Each scene shows the same named points in several views. A view is turned or mirrored, shifted and resized as a whole, has a little noise and may leave points out.

Scene 1
View 1
gir: [-9, -16, 5, 11, 11, -6, -22, -19, 3, 10, -9, 16, -12, -22, -9, 12, -15, -28, -15, -7, 10, 14, 11, 13, 2, 9, -1, 6, -11, 2, -34, 2, 0]
lup: [-18, -20, 0, 25, -2, -7, -1, -7, -10, 7, -26, 15, -15, -14, -10, -7, -7, -18, -14, -7, 12, 20, 3, 23, -2, 6, -2, 6, -17, 11, -24, 0, -1]
zekek: [-4, 2, 0, 1, 1, 2, -12, -9, 12, 4, 4, 12, -8, -31, 11, 16, -5, -4, -15, -4, 3, 5, -1, 8, -13, 6, 11, 11, -16, -15, -33, -13, 6]
gos: [-12, -23, 2, 22, 8, -4, -9, -16, -8, 12, -11, 13, -13, -13, -6, -1, -8, -24, -9, -2, 10, 24, 7, 14, 3, 14, -4, 7, -13, 10, -29, 6, -3]
vuf: [-11, -24, 6, 20, 7, -3, -9, -17, -1, 12, -8, 10, -17, -19, 3, -1, -2, -18, -6, 6, 9, 24, 4, 8, -3, 10, 4, 8, -12, -1, -29, 4, -1]
rup: [-20, -18, -4, 15, 2, -4, -2, -10, -16, 11, -25, 7, -10, -4, -19, 5, -21, -18, -8, -22, 4, 11, 7, 22, 0, 7, -5, 5, -12, 12, -33, 7, 0]
Zar: [-14, -25, 21, 4, 22, -3, -36, -32, 6, 19, -17, 10, -20, -18, -21, 17, -26, -41, -9, -2, 2, 9, 17, 3, 3, -4, -1, -2, 1, 0, -44, 14, 3]
gafe: [-4, -25, 28, 10, 23, -6, -43, -31, 21, 12, -13, 24, -23, -37, -8, 10, -7, -42, -19, 12, 12, 18, 14, 4, 3, -5, 2, 2, -5, -7, -38, 3, 3]
lev: [-24, -29, 8, 13, 14, -1, -10, -24, -17, 22, -30, 1, -17, 2, -27, 6, -32, -31, 0, -14, -3, 10, 14, 11, 2, 0, -5, -2, 0, 12, -40, 23, 0]
Fub: [3, -9, 9, -2, 20, 4, -31, -27, 17, 14, 21, 8, -9, -32, 10, 28, -13, -20, -9, 5, 2, 12, 8, -6, -5, 15, 11, 10, -6, -18, -40, -1, 3]
povaf: [-13, -27, 13, 14, 18, -1, -19, -25, 0, 18, -10, 7, -18, -14, -8, 8, -16, -28, -4, 3, 2, 20, 11, 4, -1, 7, 1, 3, -5, 0, -37, 14, 1]
zipat: [-4, -9, 0, 14, 4, -2, -11, -10, 5, 4, 2, 16, -8, -27, 8, 6, -1, -12, -14, -1, 11, 17, 1, 12, -6, 14, 7, 12, -18, -5, -28, -9, 1]
pilov: [-22, -7, 12, -1, 1, -3, -21, -10, 5, 8, -41, 16, -18, -21, -26, 11, -23, -26, -19, -18, 2, -10, 6, 24, -7, -22, 1, -2, -8, -1, -38, -1, 10]
dosu: [-19, -28, 0, 21, 8, -1, -1, -18, -19, 16, -18, 3, -12, 1, -12, 0, -16, -21, -1, -8, 3, 22, 6, 13, 2, 13, -3, 5, -9, 12, -32, 16, -3]
Lil: [-2, -12, 4, 23, 2, -6, -10, -9, 9, 1, -2, 23, -13, -34, 12, -3, 9, -14, -20, 7, 18, 24, 1, 14, -3, 14, 6, 13, -22, -3, -21, -12, -2]
giseg: [-5, 6, -12, -5, 4, 0, -11, -11, 0, 8, 13, 3, 2, -16, 0, 30, -24, -5, -9, -25, -2, 0, 3, 12, -7, 18, 5, 10, -11, -6, -40, -5, 2]
zod: [-14, -13, -9, 9, 4, 4, 4, -13, -11, 15, 1, -4, -7, -5, 1, 12, -16, -3, 2, -10, -4, 13, 2, 6, -9, 17, 6, 10, -9, -1, -36, 7, 0]
zipa: [-11, -27, 11, 19, 11, 6, -5, -23, 1, 20, -4, 0, -19, -15, 10, -2, -1, -13, 5, 18, -1, 28, 2, -7, -8, 8, 8, 7, -5, -9, -31, 11, -1]
View 2
pilov: [7, -12, 5, -23, 1, 12, -5, 23, 4, -1, -9, -1, -26, -8, -9, 2, 4, 5, 2, -5, 18, 14, 19, 17, 22, -20, 24, 7, -14, 24, -17, -8, -2]
Fub: [15, 3, 12, 9, -18, 1, -23, 3, 7, -18, 0, 6, 8, -18, 40, -21, 8, -31, -14, -9, -14, -5, -6, 15, 19, -17, 26, 0, -8, 12, -8, 4, -14]
zipa: [13, -8, 23, 21, -6, -15, -17, 13, 17, 12, -2, 2, 0, -10, 21, -16, -1, -24, 2, 25, -10, -11, -6, 8, 11, -22, 0, 10, 0, 11, 0, -8, -17]
gafe: [39, -10, 30, 10, -2, 16, -16, 20, -1, -16, -15, 8, -9, -29, 21, -20, 17, -14, -14, 5, 8, -6, 12, 7, 27, -5, 15, 10, -19, 15, -15, 2, -3]
Zar: [17, -1, 25, 2, -2, 12, -12, 23, -6, -18, -9, -2, -15, -14, 25, 1, 14, -15, -4, 19, 7, 8, 17, 2, 37, -7, 25, 12, -11, 8, -17, -11, -9]
lev: [-2, -3, 18, 0, 6, -1, -1, 20, -3, 3, -2, -9, -23, 9, 11, 14, 2, -10, 11, 32, 6, 12, 12, -5, 30, -10, 19, 15, -5, 5, -15, -28, -3]
lup: [12, -17, 8, 1, 5, -4, 1, 6, 9, 22, -3, -3, -21, 7, -1, -11, -5, 1, 0, 7, 10, -9, -7, 0, 5, -11, 4, 11, -9, 16, -11, -20, 10]
zipat: [19, -15, 6, 3, -6, 0, -9, -3, 12, 9, -2, 4, -8, -7, 14, -27, -2, -9, -11, -15, 0, -16, -14, 9, 0, -14, 10, 3, -13, 19, -9, -4, 5]
zekek: [7, -8, -2, -4, -16, -4, -17, 1, 18, 5, 3, 4, 1, -12, 15, -24, -3, -16, -7, -22, -8, -6, -12, 26, 4, -25, 21, 0, -9, 22, -5, 4, -10]
dosu: [0, -6, 17, 10, 4, -10, -1, 8, 1, 13, 1, -8, -16, 15, 17, 2, -3, -15, 7, 31, -1, -4, -3, -12, 19, -10, 9, 14, 0, 3, -10, -29, 1]
giseg: [-12, 2, -12, -13, -16, -4, -10, -6, 7, -4, 10, -2, -3, 9, 27, -8, -4, -21, -4, -22, -14, 4, -12, 15, 12, -22, 36, -2, -4, 14, -8, -8, -5]
gos: [15, -11, 12, 9, 4, -1, 2, 1, 0, 12, -3, -1, -18, 8, 16, -11, -1, -8, -4, 8, 4, -12, -8, -9, 10, -5, 9, 10, -10, 8, -13, -21, 13]
povaf: [14, -4, 22, 12, -3, -1, -11, 13, 2, -3, -4, -1, -12, -6, 23, -7, 5, -19, -1, 19, -1, -2, 4, 1, 23, -11, 14, 11, -7, 8, -11, -14, -5]
Lil: [28, -18, 10, 11, -6, -3, -9, -4, 14, 15, -3, 7, -4, -10, 12, -32, -1, -8, -14, -13, -1, -25, -17, 10, -5, -13, 1, 4, -14, 19, -7, -2, 6]
gir: [15, -7, 13, 2, -2, 5, -7, 6, 1, -2, -4, 0, -13, -4, 18, -11, 4, -10, -8, -1, 1, -5, -2, 3, 16, -9, 18, 7, -12, 12, -13, -12, 3]
vuf: [16, -11, 16, 12, -3, -7, -8, 7, 11, 12, -2, 2, -8, -4, 14, -17, -1, -14, -1, 12, -1, -13, -9, 4, 7, -15, 5, 9, -6, 12, -5, -11, -2]
rup: [-5, -9, 2, -8, 2, -4, 4, 5, 2, 14, 0, -7, -23, 15, 4, 1, -6, -5, 6, 8, 6, 1, -1, -2, 15, -13, 18, 11, -6, 11, -13, -25, 7]
View 3
rup: [5, 19, -7, -7, -10, 1, 6, 5, -10, 9, -4, -14, 2, 1, 5, -15, 13, 1, -2, -12, 17, -15, 1, -22, -18, 19, 4, -4, -9, 22, -9, 15, -3]
Lil: [-2, 21, 1, -4, -3, -21, -3, -26, -13, 18, 12, 11, 7, -4, 16, 6, -21, 4, -14, -11, 10, 4, -1, 10, -17, 2, -7, 11, -8, 39, 2, -19, 1]
zekek: [10, 23, 11, -21, 0, -21, -13, -4, -9, 12, 11, 18, 7, -8, 3, 0, 2, -7, -42, -12, 16, 2, 9, 9, -7, 12, -2, 11, -10, 45, 10, -6, 8]
povaf: [5, 7, 11, 2, -5, -21, 7, 7, -8, -10, 11, 0, -13, -11, 10, -3, -13, 7, -11, -13, 7, -13, 0, -16, -1, 12, 10, -3, -17, 17, -16, 6, 0]
lev: [6, 8, 4, 4, -10, -7, 11, 24, -5, -12, 0, -17, -12, -10, 5, -18, 4, 5, 3, -12, 11, -21, 1, -32, -7, 23, 13, -13, -16, 10, -19, 22, -5]
Zar: [6, -2, 9, 9, 2, -31, 9, 18, 3, -27, 17, 3, -11, -17, 14, -15, -5, -1, -10, -11, 4, -21, 11, -14, 3, 16, 4, -14, -21, 19, -22, 13, 4]
Fub: [15, 5, 14, -13, 4, -36, -2, -4, -10, -7, 22, 30, -12, -14, 6, 7, -7, 1, -49, -17, 8, -6, 11, 7, 9, 1, 10, 7, -24, 33, -7, 0, 15]
vuf: [1, 16, 9, -3, -9, -14, 0, -7, -13, 6, 6, -1, -6, -10, 10, 2, -19, 7, -11, -12, 9, -1, -5, -9, -10, 13, 5, 6, -11, 23, -4, -6, -4]
gir: [4, 11, -1, 0, -3, -20, 5, -5, -7, -2, 11, 6, -1, -7, 12, -6, -2, 0, -13, -13, 10, -12, 7, -3, -9, 7, 0, -4, -16, 28, -12, 3, 4]
gafe: [-4, 0, 11, 14, 9, -42, 2, 1, 6, -24, 25, 15, -4, -19, 24, -7, -24, -1, -9, -5, 0, -14, 10, 6, 2, 7, -6, -11, -18, 31, -15, -5, 5]
dosu: [6, 11, 4, -1, -16, 1, 13, 6, -15, 2, -2, -16, -16, -3, 5, -3, -6, 15, 0, -16, 11, -11, -9, -31, -9, 16, 15, -1, -16, 6, -16, 11, -5]
zod: [16, 21, 7, -20, -14, -3, 0, 4, -19, 14, -2, -3, -8, -3, -3, -1, 6, 7, -31, -19, 17, -3, -2, -20, -7, 17, 17, 11, -15, 22, -1, 8, 1]
giseg: [20, 18, -2, -29, -4, -14, 0, 1, -14, 12, 5, 16, 2, 1, -4, -5, 27, -6, -45, -21, 23, -8, 12, -3, -7, 7, 9, 7, -18, 40, -1, 15, 12]
gos: [1, 15, -2, 0, -9, -10, 8, -8, -13, 7, 5, -4, -6, -3, 12, -1, -9, 8, -3, -14, 11, -7, -3, -13, -13, 9, 5, 2, -12, 20, -12, -1, -1]
pilov: [0, 19, 4, 1, 1, -19, -7, 25, 12, -11, 5, -5, 17, -12, 12, -31, 14, -17, -5, -2, 14, -14, 16, -6, -14, 29, -11, -16, -4, 41, -3, 13, -3]
View 4
Fub: [10, -5, -20, 4, 9, -10, 3, 4, 22, 1, 5, -5, 0, -10, -6, -1, 1, -8, -16, 1, -5, -10, -18, 6, 0, -20, 9, 8, 20, 13, -8, -6, -2]
gir: [-1, -13, -5, 6, 8, -11, 12, -3, 4, -10, -5, -4, -11, -2, 5, -7, 5, -2, -5, -1, 1, -4, -5, 8, -1, -10, -5, 6, 7, -3, -6, 4, 1]
Zar: [4, -9, -1, 3, 9, -8, 1, -8, 3, -1, 9, 11, -7, -13, 3, -9, 3, 10, -3, -1, 2, -26, -7, 2, 4, -17, -5, -2, 12, -17, -3, 12, 6]
zekek: [4, -12, -22, 7, 6, -13, 3, 7, 14, -13, -1, -25, -9, 3, -9, 3, 11, -12, -5, -3, -12, 9, -23, 11, -6, -11, 1, 8, 12, 11, -7, -1, -8]
gos: [-3, -10, -2, 5, 11, -13, 14, -8, -7, -11, -12, -1, -9, 7, 9, -10, 3, -5, -6, -1, 5, -1, -2, 6, 1, -2, -5, 13, 1, -2, -15, 8, -2]
zipat: [-1, -11, -15, 4, 7, -15, 12, 0, 6, -14, -9, -14, -8, 6, -1, -4, 8, -13, -7, -3, -4, 10, -11, 11, -3, -6, 0, 15, 9, 9, -9, -1, -9]
zipa: [8, 5, -14, 2, 14, -15, -5, -11, -7, -1, -3, 0, 0, 11, -6, -3, 4, -11, -9, -3, 5, -8, -17, 2, 6, 0, 5, 24, 7, 6, -14, 7, -9]
gafe: [-5, -11, -10, -9, 4, -12, 7, -5, 7, -9, 9, 13, -5, -21, -3, -11, 6, 1, -6, -7, -2, -15, -6, 7, 3, -16, 2, 15, 21, -15, 12, 5, -4]
vuf: [1, -5, -8, 2, 11, -15, 6, -8, -6, -11, -9, -3, -8, 8, 1, -7, 6, -9, -6, -5, 4, -1, -10, 7, 3, 0, -1, 18, 5, 1, -11, 5, -8]
povaf: [4, -4, -4, 6, 12, -12, 3, -9, -2, -2, -2, 5, -6, 1, 3, -8, 3, 0, -6, -2, 5, -14, -8, 1, 5, -7, -2, 10, 6, -6, -11, 10, 1]
rup: [0, -16, 5, 17, 12, -8, 8, -6, -9, -12, -11, -14, -17, 14, 12, -5, 8, 3, 2, 1, 3, 0, -7, 6, -2, -2, -15, -2, -7, -11, -20, 16, 5]
lup: [-5, -14, -1, 6, 10, -13, 13, -7, -14, -19, -15, -11, -15, 14, 8, -8, 10, -5, 1, -4, 3, 8, -4, 9, -1, 3, -11, 12, -3, -8, -12, 12, -4]
giseg: [11, -14, -12, 22, 9, -6, 5, 9, 20, -6, -4, -28, -10, 6, 3, 5, 5, -4, -9, 5, -8, 4, -20, 10, -9, -17, -4, -9, 4, 15, -22, 1, 6]
dosu: [6, -4, 5, 13, 16, -11, 5, -14, -13, -3, -12, 2, -8, 17, 12, -7, 2, 2, -5, 1, 12, -11, -2, 0, 6, 2, -9, 8, -6, -5, -26, 14, 4]
lev: [5, -8, 10, 15, 13, -7, -2, -13, -11, -2, -3, 2, -12, 8, 11, -7, 5, 13, 2, 2, 8, -21, -7, 0, 4, -5, -13, -4, -4, -20, -18, 22, 10]
zod: [12, -5, -8, 20, 15, -10, -1, -3, 1, -3, -9, -17, -7, 18, 3, 2, 5, -6, -7, 3, 2, -1, -18, 5, -2, -3, -4, 5, -2, 11, -27, 8, 0]
Lil: [-5, -10, -18, 0, 8, -16, 18, 0, 4, -17, -14, -14, -7, 7, -1, -6, 6, -18, -10, -4, -4, 16, -9, 12, -2, -3, 5, 23, 9, 13, -5, -5, -13]
View 5
gafe: [-24, -25, -9, 8, 22, -22, -17, 2, -24, -4, 16, 21, -17, -2, 17, -4, -23, 5, -3, -7, -9, 0, 20, -6, 19, -12, -3, 6, 22, 15, -26, 4, 4]
Zar: [-6, -9, -20, 9, 16, -10, -16, 1, -22, -17, -3, 10, -19, -8, 18, 3, -23, -3, -6, -3, -17, -6, 10, -9, 18, -19, -12, -5, 22, 20, -18, -6, 19]
povaf: [-8, -12, -21, 2, 11, -10, -2, -2, -10, -18, -2, 5, -16, -4, 10, 2, -2, -4, -13, -4, -9, -7, 4, -7, 10, -8, -6, -3, 24, 17, -7, 6, 9]
zekek: [-14, -4, -17, 6, 12, -7, 4, -18, -2, 6, -5, 5, -20, 2, 0, -27, 8, 1, 14, -2, 27, 29, 25, -16, -10, 12, -5, 11, 18, 5, -4, 34, 5]
lup: [-4, -1, -18, -5, -4, -5, -5, -11, -9, -17, 9, 4, 4, -6, 5, -21, 7, -8, -24, -13, 2, -8, -7, -3, -6, -1, 1, 5, -2, 12, 4, 7, -21]
Lil: [-28, -19, -14, -3, 7, -13, 3, -11, -7, 1, 20, 14, -7, 1, 5, -24, 13, 1, -7, -13, 16, 9, 12, -4, -3, 9, 11, 11, 11, 1, -1, 28, -21]
zipa: [-12, -27, -13, -4, 9, -20, 14, -8, 8, -14, -3, -3, -14, 2, 0, -1, 12, 0, -15, -4, -1, -5, 2, -11, 0, 9, -10, 5, 32, 12, -7, 24, 9]
gos: [-12, -7, -26, -3, 3, -5, -1, -7, -11, -19, 8, 4, -8, -5, 10, -10, 8, -6, -19, -10, -1, -9, -2, -2, 4, -3, 5, -1, 12, 12, 5, 12, -9]
zipat: [-19, -8, -19, 1, 7, -7, 0, -13, -9, -2, 8, 7, -13, -2, 4, -23, 11, -2, 0, -8, 16, 12, 12, -7, -4, 8, 4, 7, 14, 5, 1, 24, -9]
pilov: [8, 16, -11, 10, 5, -4, -27, -12, -23, -13, -5, 12, 2, -8, 10, -25, -28, -7, -6, -5, -5, 11, 11, -19, -4, -13, -20, 10, -8, 21, -21, -7, -4]
zod: [1, 5, -29, -2, 3, 3, 9, -14, 2, -18, -16, -8, -15, -3, 2, -11, 18, -10, -5, -1, 10, 6, 1, -13, -9, 3, -8, -3, 19, 12, 10, 22, 11]
gir: [-13, -2, -24, 5, 9, -4, -9, -6, -18, -12, 5, 10, -13, -6, 13, -13, -3, -4, -4, -7, 2, 3, 9, -5, 6, -9, 1, 0, 12, 13, -2, 8, 0]
lev: [11, 8, -28, 1, 2, -1, -11, -5, -14, -35, -15, -3, -8, -11, 12, 2, -9, -14, -25, -3, -19, -17, -9, -7, 5, -16, -16, -8, 11, 26, -3, -8, 13]
View 6
rup: [-19, 3, 4, 17, -13, -25, 1, -14, -5, -7, 15, 7, 9, -3, 16, -9, -11, 6, 3, 7, 22, 5, 13, -2, 4, -6, 0, 4, 3, 11, 10, -8, -2]
giseg: [-13, -2, 8, 6, 4, -19, 8, -15, -4, -10, -12, 0, 11, -16, 20, -10, 33, -1, 22, 14, 8, -4, 20, -11, -6, -20, 3, 1, 10, -5, 18, -1, -5]
Fub: [-9, -6, 5, -3, 14, -24, 17, 1, 6, 5, -19, -20, 6, -11, -6, -35, 34, -17, 19, 15, -9, -3, 14, -7, -11, -10, 1, -6, 10, -38, 12, 9, -2]
zekek: [-15, 0, 7, -8, 6, -35, 7, -14, 9, 11, -16, -1, 9, -4, 3, -18, 28, -12, 26, 9, 8, -15, 31, -1, 0, -3, -3, -10, 9, -17, 12, 10, -14]
zipat: [-14, -3, 15, -4, 2, -24, 12, -5, 10, 12, 0, 0, 3, -2, -3, -21, 14, -12, 12, 10, 6, -16, 25, 2, -2, 5, -7, -7, 5, -12, 2, 10, -8]
gafe: [-22, -5, 4, 14, 10, -28, 8, 19, -8, 12, -4, -18, 1, 21, -16, -46, 5, -15, 9, 4, -10, 12, -4, 11, -2, 9, 8, -8, 15, -36, 7, 3, 2]
gos: [-14, 0, 11, 9, -9, -16, 13, 0, 5, 5, 16, -3, 1, -4, -1, -23, -10, -6, -5, 11, 7, -4, 12, -2, -5, 1, -6, -1, -1, -8, 1, 1, 1]
lup: [-18, 3, 10, 8, -14, -22, 6, -7, 4, 6, 20, 7, 2, 3, 2, -14, -18, -3, -3, 5, 16, -6, 18, 3, 4, 6, -5, -3, -1, 7, 0, -1, -4]
pilov: [-27, 5, -7, 22, -2, -43, -11, -10, -16, -2, -1, 0, 13, 19, 11, -18, -4, 5, 20, 0, 16, 18, 8, 8, 13, -2, 16, -3, 15, -2, 19, -8, -8]
Zar: [-18, -1, -7, 26, 5, -28, 8, 10, -13, -4, 0, -24, 6, 4, -4, -38, -3, -5, 3, 7, -3, 23, -10, -2, -5, -9, 11, 3, 11, -27, 13, -6, 7]
dosu: [-8, 0, 0, 17, -17, -20, 15, -5, 8, -3, 21, -10, 2, -18, 2, -23, -22, -2, -15, 12, 13, 4, 6, -13, -6, -12, -10, 7, -7, -5, 4, -5, 8]
gir: [-17, -2, 10, 12, 0, -19, 10, 2, -3, 4, 5, -8, 3, 1, 1, -25, 6, -7, 7, 9, 3, 2, 8, 1, -4, -1, 2, -2, 6, -13, 7, 1, -1]
vuf: [-12, -1, 5, 2, -5, -26, 12, -2, 12, 12, 9, -8, 1, -5, -7, -27, -7, -12, -2, 9, 8, -7, 16, -2, -2, 2, -10, -4, 0, -16, 1, 6, -1]
zod: [-7, 1, 0, 3, -9, -28, 13, -19, 14, -3, 2, -6, 7, -28, 9, -15, 4, -6, 4, 16, 16, -6, 24, -16, -5, -17, -11, 1, -4, -9, 9, 2, -3]
povaf: [-12, 0, -2, 13, -3, -26, 13, 2, 3, 2, 5, -18, 4, -6, -6, -34, -7, -7, -2, 9, 3, 9, 3, -5, -6, -6, -3, 1, 2, -23, 8, -2, 4]
zipa: [-7, 1, -6, -1, -6, -39, 15, -4, 23, 14, 1, -18, 2, -16, -13, -35, -10, -18, -4, 10, 7, -5, 20, -10, -2, -5, -17, -3, -4, -30, 4, 8, 0]
Lil: [-18, -2, 21, -8, 0, -20, 12, 1, 11, 21, 3, 3, 0, 7, -10, -23, 9, -16, 9, 8, 4, -24, 27, 10, 0, 16, -9, -12, 6, -12, -4, 13, -8]

Which points are out of place in each view (at most two, in the order of its rows)? Write - if all are in place.
view 1 => dosu
view 2 => zipat, gos
view 3 => -
view 4 => Lil
view 5 => zekek
view 6 => rup, giseg
